A landscape with many peaks, sampled at points; each row gives a point and its height.
A climber steps from a point to the highest of its 2 nearest points, and stops where none of them is higher. Distance is the straight distance between rows; heights are no part of it.
j_527: -10  15  9  27  24  -18  24  28  -14  -5  25  15  -1  18  44  3  5  9  17  24  1  25  -11  -30  -12  -8  -11  h=714
j_438: -5  54  4  4  -27  -30  -21  8  1  -15  -7  28  -38  -5  -19  3  22  -13  16  5  -4  6  1  49  11  24  7  h=789
j_907: 3  14  -17  18  -1  -39  -28  -44  -30  -3  -47  8  -6  -7  3  5  -23  -16  -20  -5  39  28  10  17  6  20  37  h=620
j_855: -13  -52  5  40  38  -6  25  -50  1  -6  40  5  2  11  -18  -11  32  30  15  -27  12  -3  25  17  -22  14  2  h=679
j_472: -5  32  -22  20  -20  -3  21  -10  -12  30  -1  18  -8  -16  -11  0  -17  33  9  9  17  2  12  6  3  9  1  h=530
j_783: -4  38  -1  -24  -7  -11  -32  45  -1  8  28  15  -22  -4  6  6  23  -18  -20  7  -17  -10  0  19  4  9  3  h=747
j_465: -23  -40  0  29  24  -16  27  -15  -1  11  39  15  5  17  -40  -13  19  23  1  -7  9  -31  14  26  -14  -9  -23  h=700
j_996: 1  -8  -16  41  31  -4  11  4  -43  34  34  -6  -15  18  35  0  -7  30  4  19  24  36  -11  -4  -7  30  0  h=374
j_904: 23  -7  8  -30  -18  35  0  -5  45  -37  4  -30  14  -6  23  11  -10  -17  -21  -32  -40  -30  41  -33  -7  -7  -2  h=703
j_4: 19  29  -26  5  -6  20  -27  -26  -15  17  -43  -34  13  -25  23  31  -41  -10  -25  -10  -3  5  33  -39  -2  -11  21  h=310
j_331: 3  -22  -24  26  23  -33  5  -7  -11  25  -16  25  -5  15  -11  -17  2  3  -37  15  32  6  -15  -12  0  46  29  h=503
j_9: 13  -11  -16  42  -3  29  -7  8  -26  -20  19  -3  -48  21  42  5  -11  24  4  33  35  20  -27  34  -7  44  -48  h=705
j_191: -31  -35  -4  -13  21  -27  27  7  0  29  15  -16  34  27  -36  -29  -1  -17  18  -7  -38  -40  10  32  2  -21  -35  h=285
j_590: -4  -8  -11  4  36  -7  8  -2  -8  33  27  -5  -5  6  -23  -21  20  14  -8  -2  -31  -10  -6  -26  0  5  5  h=417
j_959: -13  42  -18  -29  -6  1  -57  9  6  1  28  21  -22  -16  20  13  0  -21  -35  -2  -5  -2  20  14  -24  2  6  h=762
j_753: 6  11  2  -8  -8  -18  -41  24  -15  14  -2  11  -6  10  14  11  -15  -11  3  -2  25  27  -28  21  7  13  42  h=734
j_458: 6  -8  -2  20  5  -18  26  53  36  16  11  37  -20  7  -32  4  -11  12  22  25  8  15  -31  35  23  26  12  h=792
j_480: 1  -55  5  -20  -21  -12  19  -14  32  19  8  -14  -4  -8  -40  -1  10  28  8  -66  -19  -14  1  17  -2  -7  24  h=655
j_648: -3  12  -22  6  -24  -16  1  25  17  19  -4  30  -22  9  -13  13  -34  -9  29  21  -4  33  -16  32  29  39  16  h=689
j_500: 13  -27  -18  50  25  -3  19  -63  9  -6  16  -4  -3  -3  12  -3  11  31  15  -21  1  14  19  -4  -12  -2  28  h=653
j_405: 23  26  23  7  3  29  -10  40  -32  18  0  -1  2  4  19  21  20  -29  -9  2  1  -24  23  -19  -20  15  -18  h=716
j_327: -19  -24  1  8  50  -19  19  9  -31  9  16  11  14  42  -2  -23  17  -22  6  7  0  -5  -20  -20  -26  -12  -18  h=666
j_182: 3  -36  24  -20  3  -2  14  5  19  7  -11  -23  34  -10  -56  -10  10  20  22  8  -16  -18  -38  7  20  -22  -22  h=255
j_421: -17  -40  9  -22  -20  30  24  19  43  -14  -11  2  24  -10  -17  -13  -1  -19  -1  12  -28  -28  -2  -22  -3  -41  -26  h=654
j_803: 15  1  21  34  51  9  -2  -31  -38  24  -3  -13  -2  4  11  -12  38  -2  -2  21  13  -8  25  -17  -11  15  4  h=318
j_303: 11  16  -1  20  8  7  14  -24  29  14  -2  10  22  -23  -20  -6  10  44  16  13  -12  -13  -1  1  34  4  -22  h=178
j_877: 3  13  -12  40  -8  10  -20  2  -18  -24  -19  29  -27  6  51  -5  1  -20  -10  29  2  25  -23  0  -18  28  -37  h=281
j_454: 3  -15  -6  -30  1  26  -28  13  34  -1  -27  18  5  -5  -6  -2  -11  -21  -25  14  -2  7  -29  -37  9  -16  20  h=73
j_969: 6  -7  -26  -5  -18  -11  -51  33  -15  5  14  12  -48  27  3  20  -19  -9  -1  2  16  36  -46  44  -11  36  35  h=758
j_433: 3  4  27  22  6  23  11  12  -39  -19  12  6  -11  0  11  -1  26  15  6  19  31  -18  5  33  -12  18  -64  h=739
j_252: -10  66  -9  2  -13  -10  -12  -1  -21  -11  11  -18  -9  -6  17  13  26  -4  -12  -14  -26  -17  34  1  -13  11  1  h=319
j_333: 1  -5  -22  21  23  -39  -20  24  1  10  -18  33  -25  21  -1  -8  1  -13  -25  23  8  26  -42  -11  0  44  28  h=457
j_766: 15  11  -35  7  -24  5  -24  -35  19  -11  -1  2  -26  -17  11  11  2  1  -7  -50  -30  -3  8  2  -18  -30  23  h=757
j_821: 3  7  29  18  -13  12  9  7  -18  -31  -21  18  -28  -3  -6  -7  30  4  7  13  40  -22  -25  38  0  -13  -46  h=745
j_972: -19  5  9  -37  -26  -1  -5  25  51  -24  -13  2  -2  -39  -10  10  -28  -23  -3  -4  6  9  30  22  14  -52  14  h=735
j_802: 7  -7  12  -35  13  -19  -26  -28  11  1  -5  10  15  8  -16  6  0  -19  -18  -18  31  -7  2  10  6  -12  58  h=587
j_845: -22  30  -30  -25  -17  -41  -42  -24  -35  8  -25  11  2  -3  2  13  -41  -16  1  -15  16  40  8  10  6  29  26  h=656
j_66: -25  -31  5  -10  -11  -27  46  -14  17  0  12  -31  8  -4  -22  -3  4  49  7  -31  -20  -5  10  7  4  -15  5  h=621
j_209: 1  21  -19  21  -13  1  7  -20  -10  17  -26  -2  19  -15  22  11  -42  18  22  9  15  31  -3  -8  18  -6  0  h=486
j_206: -18  0  25  -28  10  14  35  3  -11  10  7  -34  34  7  10  5  -2  -1  1  -25  -13  -35  45  -35  -4  -25  -11  h=500
j_118: 29  -36  13  -35  -13  31  -12  -28  23  -12  4  -24  28  -9  0  9  -12  -22  9  -59  -10  -31  15  -7  7  -38  15  h=224
j_181: 0  -15  -2  -16  7  -1  30  74  1  20  29  28  -26  21  -2  -30  -13  -26  -1  22  14  -7  4  -3  12  23  -29  h=586
j_529: 7  3  -3  36  -3  15  3  16  6  -7  -7  43  1  13  44  -5  -8  -28  11  32  36  20  -5  -3  4  14  -11  h=305
j_717: 30  21  10  14  22  -22  -4  -53  -12  0  -13  -30  3  1  -2  2  6  -1  19  -15  -1  11  16  -4  9  -21  43  h=575
j_767: -27  -7  4  -27  -26  24  28  40  45  -20  -22  10  -5  -21  -20  -9  -25  1  12  38  4  32  -13  -4  19  -18  -13  h=678
j_968: 7  50  8  -5  -21  6  -29  31  -30  19  24  -32  -1  14  51  21  -9  3  18  -19  -15  16  -11  4  1  -1  5  h=753
j_316: -21  3  -27  -23  -22  -28  -47  0  -13  23  -9  17  -3  9  -1  25  -56  -26  6  -9  -8  59  -16  11  25  48  12  h=711
j_477: 17  20  7  35  -12  30  2  10  -12  30  34  14  2  8  37  7  -8  14  24  28  27  4  9  28  21  31  -20  h=349
j_533: 7  29  26  5  7  15  23  6  -17  33  11  -30  27  -17  15  19  -2  18  18  1  -25  -22  25  -27  -3  -22  -22  h=481
j_410: -5  28  11  -2  -11  -1  13  49  -14  10  26  -6  1  19  42  11  7  -1  20  -4  -9  2  -10  -13  -4  -11  -2  h=737
j_239: -13  -34  21  -21  19  -12  12  31  -13  20  -8  9  19  31  14  -8  -22  -20  0  17  33  20  -18  -23  21  -7  23  h=693
j_976: -15  -39  9  -14  29  -5  -1  12  -17  -10  1  20  -5  30  -13  -19  14  -56  11  -8  8  -19  -5  2  -34  -24  -12  h=646
j_508: 3  -51  12  -4  18  7  24  -48  15  2  1  -19  34  12  -6  -17  -11  4  29  -35  -7  -7  5  -21  -3  -31  11  h=210
j_550: 22  -22  26  -7  -2  18  -7  -20  -13  -2  -3  -18  33  4  2  15  3  -49  9  -46  2  -39  38  0  -20  -37  -4  h=232
j_773: 25  -13  17  43  31  9  -5  -24  -12  45  -28  -7  30  -14  22  -3  -26  13  7  24  37  21  -7  -18  33  3  18  h=425
j_97: -18  -13  14  0  1  -23  23  19  -12  0  17  -13  -7  18  -4  3  38  -11  -5  -27  -31  -34  20  6  -34  -37  -32  h=304
j_521: -6  26  -19  25  8  -17  1  -8  -15  -14  -20  -10  2  6  50  9  -8  -5  -12  0  -10  22  10  -42  -31  -8  11  h=227
j_270: -9  -12  -15  -7  -4  -7  15  3  15  21  30  5  -24  12  -15  -8  36  10  -31  -31  -47  -31  7  0  -2  9  -5  h=379
j_538: 19  -17  1  45  23  16  -13  -15  8  29  10  20  28  -10  6  11  -21  25  27  30  45  22  -19  -5  36  3  -1  h=411
j_175: -12  1  16  -56  -7  -35  5  4  41  -24  -11  -22  10  -8  -52  13  8  27  -5  -3  -20  -13  -23  19  16  15  34  h=229
j_224: -25  -5  19  -8  20  1  49  0  -21  3  25  -7  35  24  -2  -4  -3  -18  4  -1  3  -35  51  -4  -14  -9  -23  h=515
j_991: -43  41  -20  -38  -9  -26  -2  28  31  -21  0  -1  -18  -3  -22  8  -23  6  -5  8  -31  26  -9  12  15  12  19  h=209
j_162: 2  22  -34  -2  -30  14  19  -36  3  -26  -29  -49  14  -29  -19  2  -20  51  3  10  -27  26  -6  -13  -7  -15  -11  h=668
j_447: 19  -1  6  -35  6  19  -28  -24  4  3  -9  -51  14  -22  -25  8  1  24  -15  -17  -8  0  -18  -30  9  -23  37  h=597
j_479: -1  -10  -12  42  37  17  11  -17  -18  29  19  -12  -11  -1  -5  -5  24  20  1  -5  -19  -15  1  -22  -22  -25  -11  h=444
j_61: 35  -28  0  45  13  31  17  -63  0  -10  11  -16  2  -10  21  3  14  6  16  -35  2  -17  42  -10  -13  -10  4  h=640
j_347: 0  -35  -12  -14  -44  18  21  -9  61  -11  -8  -5  -4  -28  -24  -16  5  18  -7  -19  -31  -16  5  8  22  -3  7  h=759
j_393: 20  2  13  28  -10  14  1  1  22  25  8  18  21  -1  10  0  -22  20  58  21  19  19  -34  16  39  -9  -3  h=388
j_526: -28  -25  9  -17  21  2  37  11  15  -12  -7  27  12  10  -5  -17  -20  -5  -9  34  27  6  -3  -23  19  10  1  h=670
j_111: -13  17  -23  -35  -31  -1  -19  -7  -7  -35  -39  -17  16  -13  10  -8  -45  -6  -12  27  -3  46  -18  -15  14  36  -4  h=872
j_881: -10  17  -5  -5  2  -13  -59  32  -12  -21  -3  18  -57  -2  2  17  -2  -8  3  0  20  42  -51  47  -31  3  13  h=780
j_392: 28  21  8  26  -25  26  -10  -20  -8  -28  -30  12  -9  -2  10  21  12  -14  -1  -11  23  -26  19  6  -28  -34  -12  h=730
j_683: -3  15  8  12  26  10  13  20  -21  37  37  -29  1  19  24  0  -5  28  16  24  -9  23  -4  -17  17  26  -6  h=353
j_125: 18  52  16  4  -24  -2  -33  14  -39  -7  -4  -16  -24  -12  30  16  9  0  16  -17  6  9  -6  28  -16  -12  -7  h=763
j_494: 3  -2  -21  37  19  -7  -3  -9  -10  -21  -18  22  -15  14  37  -19  21  -17  -42  27  10  7  -2  -17  -20  25  -12  h=259
j_732: 13  -15  31  -26  -8  -25  25  4  23  -22  -26  -25  23  -5  -61  13  16  32  17  24  -1  -3  -30  15  8  21  -2  h=240
j_279: 35  24  -8  47  -7  13  -7  -50  -28  -15  -42  -6  3  -12  33  14  -17  -24  -12  6  22  -5  51  -18  -16  4  -5  h=256
j_234: 17  -40  12  -23  -1  -11  5  -32  23  -19  -1  -22  16  5  0  -1  -3  -7  16  -56  1  -4  2  -4  -1  -49  41  h=218
j_862: 5  -17  -7  3  33  6  18  10  -5  27  7  -16  21  4  -8  -16  -16  40  -8  38  23  27  -30  -27  31  56  -6  h=600
j_63: -2  22  23  8  18  -28  35  -39  -3  -10  4  0  26  9  10  -5  4  15  19  3  33  1  38  4  22  -7  8  h=533
j_791: -14  23  -31  8  -6  -20  7  -7  7  -9  14  8  -35  11  -10  -9  33  15  -17  -21  -44  -4  -1  6  -24  15  14  h=350
j_69: -3  -4  3  -22  -14  18  16  26  -5  13  -7  -31  14  3  -3  -5  -16  45  11  16  0  34  -49  -20  9  14  5  h=667
j_628: -14  8  15  16  28  -38  25  7  7  -4  27  13  11  10  -7  8  -15  44  35  15  21  25  -15  3  16  9  -2  h=554
j_456: 24  -2  18  -26  22  -2  -15  -33  -6  16  -6  -21  24  -2  -11  -1  12  -1  -9  -22  0  -16  3  -15  19  -19  39  h=585
j_374: -1  27  -5  -35  -8  4  -7  0  7  -12  -6  -43  6  -19  -33  -6  17  34  -18  10  -40  9  -21  -13  20  28  5  h=743
j_591: -10  -13  20  -43  -35  9  13  27  30  -50  -28  -15  13  -23  -43  -14  4  3  -5  39  9  11  2  1  4  -14  -5  h=701
j_105: -2  24  -16  -43  17  -5  -41  -12  18  3  -9  -24  9  -9  -11  1  -1  11  -37  8  -20  11  -32  -25  24  34  27  h=706
j_536: 1  27  4  -29  12  -7  -52  -11  13  -19  33  4  -4  -11  25  19  16  -21  -23  -10  -19  -13  2  2  -41  -30  11  h=751
j_386: -30  -67  16  -37  -23  18  15  15  48  -12  -11  -7  23  -8  -28  -17  -9  -39  6  -19  -28  -18  16  11  6  -25  -14  h=683
j_360: 4  -37  12  -8  -13  15  -2  -26  -16  -2  18  -3  -11  4  -10  -27  41  -29  -9  -46  7  -42  30  20  -16  11  4  h=675
j_960: -15  52  -37  6  -20  -10  -15  -26  -20  -19  -6  9  -38  -9  0  3  18  -2  -12  -14  -28  -2  10  15  -28  11  -6  h=331
j_840: 5  -26  6  -1  13  35  6  -8  -31  15  -11  5  14  19  15  13  7  -40  -24  -18  10  -37  33  -40  -45  -12  -4  h=162
j_755: 8  18  -24  41  10  16  5  -52  39  -11  20  13  16  -22  -3  -3  0  30  10  12  -12  -9  35  -7  17  6  -15  h=198
j_425: -2  60  -23  -7  -39  -29  -27  -16  15  -4  -15  12  -19  -26  -24  8  -5  -16  16  -14  -32  -13  26  44  16  0  3  h=808
j_289: -24  -38  5  -16  -3  -28  9  7  5  14  14  -21  12  21  -16  -18  33  -25  10  -42  -52  -40  21  42  -8  -24  -22  h=295
j_736: 19  13  38  9  8  39  -3  31  -39  -16  -14  10  -7  8  20  5  33  -18  -4  11  7  -36  -2  6  -29  16  -51  h=731
j_566: 1  -46  1  9  31  27  14  -28  -20  20  8  -8  21  20  -5  -21  6  -36  5  -23  -7  -30  32  -14  -26  -2  -2  h=181
j_269: 4  -25  5  18  56  12  13  5  -21  55  29  5  19  5  -21  -16  -12  25  1  27  29  1  -3  -18  23  34  -18  h=564
j_432: 27  -20  7  40  48  -11  -4  20  -31  1  40  13  -27  27  -9  -7  29  25  16  26  24  11  -35  19  -5  38  -37  h=527
j_384: -32  20  -39  -33  -11  -7  -29  16  2  1  -19  19  -7  -6  12  7  -55  -14  -18  17  -9  43  -22  -15  9  33  24  h=791
j_817: 16  1  -26  4  -1  11  -49  14  8  25  -26  20  4  -9  15  3  -12  -23  -38  6  8  3  -25  -33  12  5  23  h=95
j_571: -34  45  -26  -39  -21  -7  0  15  18  -14  3  7  -10  -16  -2  17  -32  -9  -16  -4  -32  7  23  -8  0  -11  3  h=197
j_945: 6  -20  -11  -17  -3  6  -6  77  -18  18  34  15  -35  23  15  -6  -12  -36  -14  2  24  3  -10  -10  -5  19  5  h=562
j_858: 20  -1  -8  -23  5  24  -23  5  -15  37  -25  -34  12  -20  -12  0  -20  31  -6  9  0  19  -45  -28  17  -3  28  h=624
j_718: 6  -20  20  33  -4  17  18  -25  12  -28  0  24  -15  3  7  -7  25  -21  -6  -5  -2  -38  27  16  -25  -13  -40  h=707
j_434: 8  11  14  4  4  -12  -7  -3  -33  -9  -25  17  -17  12  5  4  22  2  -2  -2  37  6  -6  7  -22  -14  13  h=588
j_372: -14  -28  7  -66  6  12  -22  34  18  -12  -5  -7  15  -6  -11  -13  -10  -16  -18  24  -14  13  -36  -34  8  -5  0  h=63
j_620: -3  29  1  35  1  -36  -10  -11  -34  -21  -21  7  -29  12  19  8  9  17  19  1  17  30  -25  14  -28  -5  14  h=576
j_341: -11  -66  3  -40  -16  8  6  -14  18  -8  3  -44  30  -7  -46  -12  10  19  2  -48  -29  -13  -7  4  -1  1  11  h=684
j_76: -14  -38  8  -13  10  -13  12  22  5  -5  12  26  -15  20  -43  -31  28  -50  0  -3  -15  -28  7  31  -9  -13  -15  h=632
j_133: -18  -22  5  -39  30  -7  -12  33  4  2  13  13  10  24  2  -15  1  -29  -10  0  -31  -1  -30  -41  4  -7  12  h=55
j_547: 1  15  1  -6  -4  -35  -33  -23  -13  -20  -30  23  -8  0  -5  16  1  -28  -20  -9  38  11  -2  18  -21  -16  43  h=599
j_790: -24  22  -20  -26  -39  -8  15  26  8  -35  -15  -23  5  -20  -31  -5  -19  36  7  21  -20  35  -30  13  -1  16  -15  h=724
j_792: 26  13  19  -19  -22  14  -15  4  39  -22  -12  9  0  -19  -1  8  -15  -32  5  -14  -12  -26  11  4  15  -54  9  h=726
j_70: 23  47  -8  20  -3  -26  -9  -18  -7  3  -11  6  -4  0  2  2  5  8  25  -5  -5  14  -19  11  10  -14  19  h=561
j_713: -17  25  -16  42  2  -15  7  -12  -21  8  7  -2  14  12  53  15  -50  12  25  18  9  50  -5  -15  8  18  -15  h=445
j_714: -28  -11  3  4  4  -23  56  -11  23  -2  5  -3  21  8  -30  3  -17  56  10  7  5  11  -11  -3  3  -11  7  h=584
j_980: -20  -7  -3  -18  -22  -11  10  2  28  -16  -6  16  -10  -6  -25  8  -10  -8  -4  -22  12  -7  15  15  -5  -32  25  h=749
j_686: -15  -49  13  -4  19  6  29  -16  24  14  13  -24  41  7  -36  -21  3  18  23  -3  -28  -23  -4  10  9  -23  -47  h=268
j_229: -2  5  5  -18  -10  2  7  -4  32  -32  17  3  -4  9  26  5  3  -35  -9  -39  -31  -21  44  -7  -18  -21  14  h=728
j_172: 10  -17  25  1  1  -13  4  -10  6  36  -6  -5  22  -2  -39  -8  16  2  31  -23  -9  -24  -17  11  9  -48  -2  h=245
j_661: -16  -36  3  -19  31  22  23  -24  -10  17  0  -25  34  14  -20  -20  -8  -6  0  -2  -12  -19  -3  -29  -4  -12  3  h=196
j_485: -9  -18  22  22  18  -40  24  17  -10  8  35  26  -7  14  -35  -10  28  13  9  12  36  -20  13  43  8  6  -36  h=719
j_236: -21  -5  -1  -32  -17  -9  29  32  51  4  -7  6  -13  -17  -32  -18  17  -4  -28  12  -20  -25  25  13  37  9  -4  h=818
j_635: 22  1  7  49  5  35  1  -40  -2  -42  -27  20  -17  -4  18  4  22  -2  -5  9  19  -15  5  5  -28  -11  -36  h=720
j_297: -18  12  12  -43  9  -16  -18  -5  19  -23  14  2  5  6  21  9  -10  -36  -24  -18  -5  -9  20  -16  -14  -26  29  h=742
j_383: 18  -6  19  15  -6  30  10  26  -13  44  22  35  21  3  13  0  -2  -11  16  20  28  -25  19  0  17  8  -33  h=333
j_27: 2  -16  9  -19  12  4  -13  -10  -1  10  -2  -3  35  12  -22  -4  15  -45  28  -28  -13  -40  0  5  -2  -45  2  h=238
j_927: -15  2  -32  37  -6  -9  10  16  -42  5  10  14  -15  22  39  9  -31  11  -7  19  19  41  -6  -8  -21  29  -11  h=404
j_576: 26  35  12  41  36  11  -8  -5  -45  32  9  -10  -19  -10  13  -4  39  8  12  14  2  10  4  0  2  27  -2  h=327
j_406: 2  3  -42  13  11  -6  -8  -31  -2  23  -35  9  -7  -4  -5  -8  -15  5  -38  11  8  12  6  -16  17  37  28  h=560
j_660: -8  -32  2  19  -24  -14  38  -21  36  -12  8  21  -5  -1  -6  -3  13  7  18  -20  -2  -14  20  23  -8  -35  4  h=774
j_875: -14  -46  -3  -30  -46  4  0  10  68  -15  15  4  -18  -22  -13  0  3  -6  -14  -48  -25  -11  24  22  14  -12  18  h=723
j_687: -31  -47  15  -62  -17  -2  -3  2  51  -25  13  -17  14  -13  -44  -4  -1  0  -11  -26  -24  -15  -2  19  8  -15  16  h=704
j_603: 12  -11  4  -5  -1  18  6  8  41  -12  -21  11  8  -15  -15  -23  15  3  6  31  -34  1  -30  -22  24  -8  -22  h=603
j_885: -8  6  34  -16  12  -3  26  -3  -31  11  8  6  24  15  10  -6  9  -15  3  7  31  -17  32  -9  4  -2  8  h=526
j_83: -1  19  16  9  -2  -12  24  -19  -12  -5  15  -19  1  1  7  -6  28  1  2  -20  -25  -28  30  0  -19  -15  -4  h=311
j_420: 22  7  4  -45  -17  21  -20  1  31  -49  -19  -20  28  -25  -4  17  -18  -5  -6  -1  -5  2  -10  -18  8  -49  12  h=717
j_534: 3  25  18  18  -6  -9  18  8  -17  6  16  19  -6  -3  -9  -8  28  11  7  25  31  -17  23  34  16  16  -27  h=729
j_106: -11  -9  6  23  53  -3  22  1  -18  9  26  11  18  20  30  -6  2  0  -1  22  -4  -5  8  -38  -19  -1  -25  h=690
j_202: 7  -27  3  28  65  -2  -13  5  -34  21  46  13  10  15  -23  -14  10  4  16  18  22  -12  -13  -2  -6  14  -44  h=546
j_228: 38  16  -12  32  11  13  -18  -40  -32  11  -35  -23  -10  -22  21  17  5  -12  -15  -18  3  -1  31  -21  -23  -16  16  h=271
j_794: 7  -18  13  -27  -36  40  17  1  40  -25  -11  -31  24  -24  -9  6  2  -6  -15  -24  -31  -45  19  -15  2  -24  -32  h=673
j_680: -10  -4  13  1  7  -33  33  40  51  7  9  31  -19  -1  -38  -11  11  -5  7  24  -15  -9  0  24  30  20  -6  h=860
j_415: 2  -17  -27  -20  7  15  -7  -31  18  8  -15  -9  1  0  -18  -12  2  10  -47  -3  -21  1  -14  -31  24  29  30  h=644
j_652: -12  12  -22  -26  -59  7  -12  19  -10  -20  -16  -27  2  -6  -14  1  -40  11  25  33  -5  57  -25  11  11  55  -9  h=795
j_582: 18  27  -34  14  -37  -12  -15  -41  26  -9  -12  5  -22  -21  -20  0  8  3  -8  -32  -31  -12  20  33  8  -2  15  h=785
j_882: 1  32  25  -22  -11  -2  -31  17  -26  -30  -1  -15  -26  -5  8  14  41  -7  -3  -21  1  -27  -5  30  -20  -15  -19  h=768
j_273: -12  -36  17  -2  -11  36  21  -11  -2  -44  -14  0  -35  2  -1  4  33  -1  -9  -19  8  -44  10  29  -29  -13  -38  h=696
j_215: -6  -18  -16  21  -26  7  41  -20  57  -16  -2  -1  0  -16  -3  3  -13  33  6  -12  -21  -8  8  4  7  -33  -15  h=820
j_292: 3  -14  19  34  15  22  -5  10  3  6  17  45  33  13  37  5  -16  -10  8  35  42  -3  14  -10  22  10  -31  h=321
j_483: -10  4  1  -27  -16  -1  27  12  27  0  -7  -23  8  -22  -33  -21  16  40  -21  17  -37  -18  -4  8  32  22  -22  h=779
j_616: 24  -30  10  10  -5  23  -2  -61  -20  -14  -1  -23  -18  -6  5  -4  36  -2  -8  -56  20  -26  28  11  -18  11  15  h=661
j_757: 4  -32  10  -20  -5  -6  -13  48  12  18  -1  18  -5  29  23  3  -27  -31  0  6  36  35  -33  7  16  16  46  h=713
j_238: 3  -21  10  -15  22  -25  14  51  -5  23  26  28  -12  24  -37  -30  13  -28  -1  11  2  -22  -9  10  6  7  -21  h=613
j_641: 14  46  -11  40  -2  7  4  -29  -25  -19  -14  10  4  -14  29  9  -4  -1  7  10  14  7  34  -7  -21  14  -29  h=243
j_260: 1  -3  7  6  26  -23  -27  21  -17  3  -7  15  -5  28  24  -13  24  -30  -9  8  -9  16  -33  -35  -14  -8  14  h=46
j_710: 12  5  -12  30  -16  19  -3  41  -22  6  30  17  -49  19  16  -6  18  17  11  26  12  11  -33  38  -7  29  -37  h=732
j_737: -15  21  -25  -18  -24  -4  19  -14  11  -20  -32  -21  8  -12  -28  7  -36  35  1  11  -5  25  -17  -5  8  -2  16  h=674
j_754: -3  1  -13  -18  5  -4  -24  61  -24  -20  12  17  -57  16  16  -5  0  -25  -26  11  19  23  -22  8  -22  15  -5  h=545
j_43: 13  8  12  35  34  20  16  -27  -21  37  20  -21  11  -31  5  15  1  34  15  17  -16  -16  38  -30  -13  -19  -9  h=465
j_30: 21  50  -15  60  6  7  -4  -33  1  6  18  13  2  -20  19  13  -4  13  29  17  -7  8  15  -14  14  6  -30  h=223
j_731: -7  -7  -28  10  -33  12  -20  1  -28  48  -20  -23  8  2  38  22  -66  -1  -1  -7  26  45  -13  5  20  16  23  h=412
j_978: 4  34  22  -5  22  -1  -5  19  -34  37  22  -25  -2  9  7  -4  27  8  3  -4  -7  -8  13  -6  11  21  13  h=338
j_653: 15  11  15  16  -17  18  -22  22  -29  -13  -16  17  -43  -2  8  3  23  14  29  12  19  4  -46  38  -5  6  -23  h=754
j_245: -16  9  14  -64  -6  -5  -7  32  -9  5  3  -33  18  -9  -13  13  -14  28  -4  -2  8  18  -27  -4  14  -5  17  h=699
j_740: -16  19  -2  -45  11  -34  13  21  24  -6  11  1  -8  4  -27  -14  4  4  -16  3  -17  -1  -14  1  26  33  36  h=219
j_705: 9  -21  -13  29  9  41  14  -27  -4  25  -21  21  12  5  12  5  3  -12  -23  -2  13  -20  18  -39  -12  -9  1  h=138
j_222: -3  19  24  -61  -23  -4  -5  26  9  -42  -9  -34  24  -20  -11  0  -13  4  -2  19  -4  7  -11  -13  7  -24  10  h=710
j_413: 10  -21  4  13  9  12  -27  1  -1  25  -31  18  19  -4  29  10  -2  -42  -31  -1  19  -10  1  -32  -5  -14  21  h=117
j_747: -29  28  -25  -2  0  -2  25  14  13  -16  2  4  -1  10  27  -8  -15  2  -10  6  -29  11  6  -31  -14  -14  5  h=207
j_277: -17  19  -37  15  -36  -14  2  4  -28  19  -6  37  -32  3  -18  7  -29  0  28  -2  13  26  5  26  6  33  -3  h=596
j_853: -33  13  15  -48  -4  -15  -32  55  37  8  37  12  -8  -20  -6  7  5  -24  -23  1  -29  -14  4  11  4  -30  6  h=736
j_446: 5  -2  -4  36  11  -14  -7  -29  -21  -35  -38  -11  -12  15  43  4  16  -27  -37  1  10  7  12  -31  -38  6  1  h=242
j_815: 29  40  0  13  -4  19  -41  -2  -13  -7  -16  3  -6  -5  31  22  6  -29  -26  -7  -19  -17  22  -31  -28  12  -6  h=681
j_600: 17  23  -47  9  -30  13  0  -32  19  -17  -25  -28  4  -25  -2  8  -27  26  1  -32  -42  6  -3  -16  -1  -28  14  h=718
j_354: 39  19  -2  21  -28  -2  -13  -21  -2  -27  -1  -9  -19  -11  9  14  21  -3  -2  -45  -11  -19  19  19  -27  -44  4  h=741
j_85: -15  -28  18  -19  -30  6  8  -12  -9  -39  1  5  -24  6  -14  -2  35  -22  -11  -32  27  -32  35  44  -24  -21  -5  h=688
j_37: -17  -14  -12  8  24  5  16  -16  20  -2  1  16  26  -11  6  -7  -24  35  -18  40  36  19  -4  -24  31  29  -14  h=642
j_574: -2  -1  -3  0  -28  22  19  -2  42  -48  -24  -3  14  -23  -10  -15  -17  18  7  57  -14  20  -27  -17  7  -10  -24  h=641
j_798: -2  23  -24  -13  -15  10  -41  -13  -32  34  -25  -29  19  -30  27  30  -59  5  -19  -10  16  31  7  -15  11  14  13  h=366
j_672: 17  -3  1  26  -14  23  -2  -6  -20  45  -14  -22  19  -1  42  8  -44  10  24  18  31  36  -17  -7  27  23  15  h=448
j_57: -1  13  24  31  43  -27  -1  -24  -19  2  23  14  14  10  1  5  23  33  25  19  39  10  14  12  3  9  5  h=539
j_48: 22  -4  -10  39  28  -28  6  28  -10  11  9  27  -23  21  -7  -2  11  16  8  21  17  28  -45  5  -11  31  -2  h=489
j_251: 29  8  19  27  -23  19  -13  12  -8  30  20  4  6  21  43  6  -3  -3  38  14  2  7  -22  17  22  11  7  h=365
j_949: -14  17  20  -18  -15  -11  -38  42  -10  -29  6  6  -49  -10  -4  17  27  -5  -4  1  17  9  -22  40  -23  -16  -3  h=772

Where does a climber stop that starts at each point below?
j_616 -> j_425
j_717 -> j_215
j_574 -> j_215
j_181 -> j_881

Call two points neighbours if one is among the 2 nearest of the other. Go from one point of each pair to the other, from neighbour to neighbour, staying as high as possible. Name the lowest point that can't be avoided.
j_687 and j_680 -> j_803
j_209 and j_881 -> j_333
j_111 and j_653 -> j_61
j_215 and j_959 -> j_421
j_425 and j_111 -> j_162
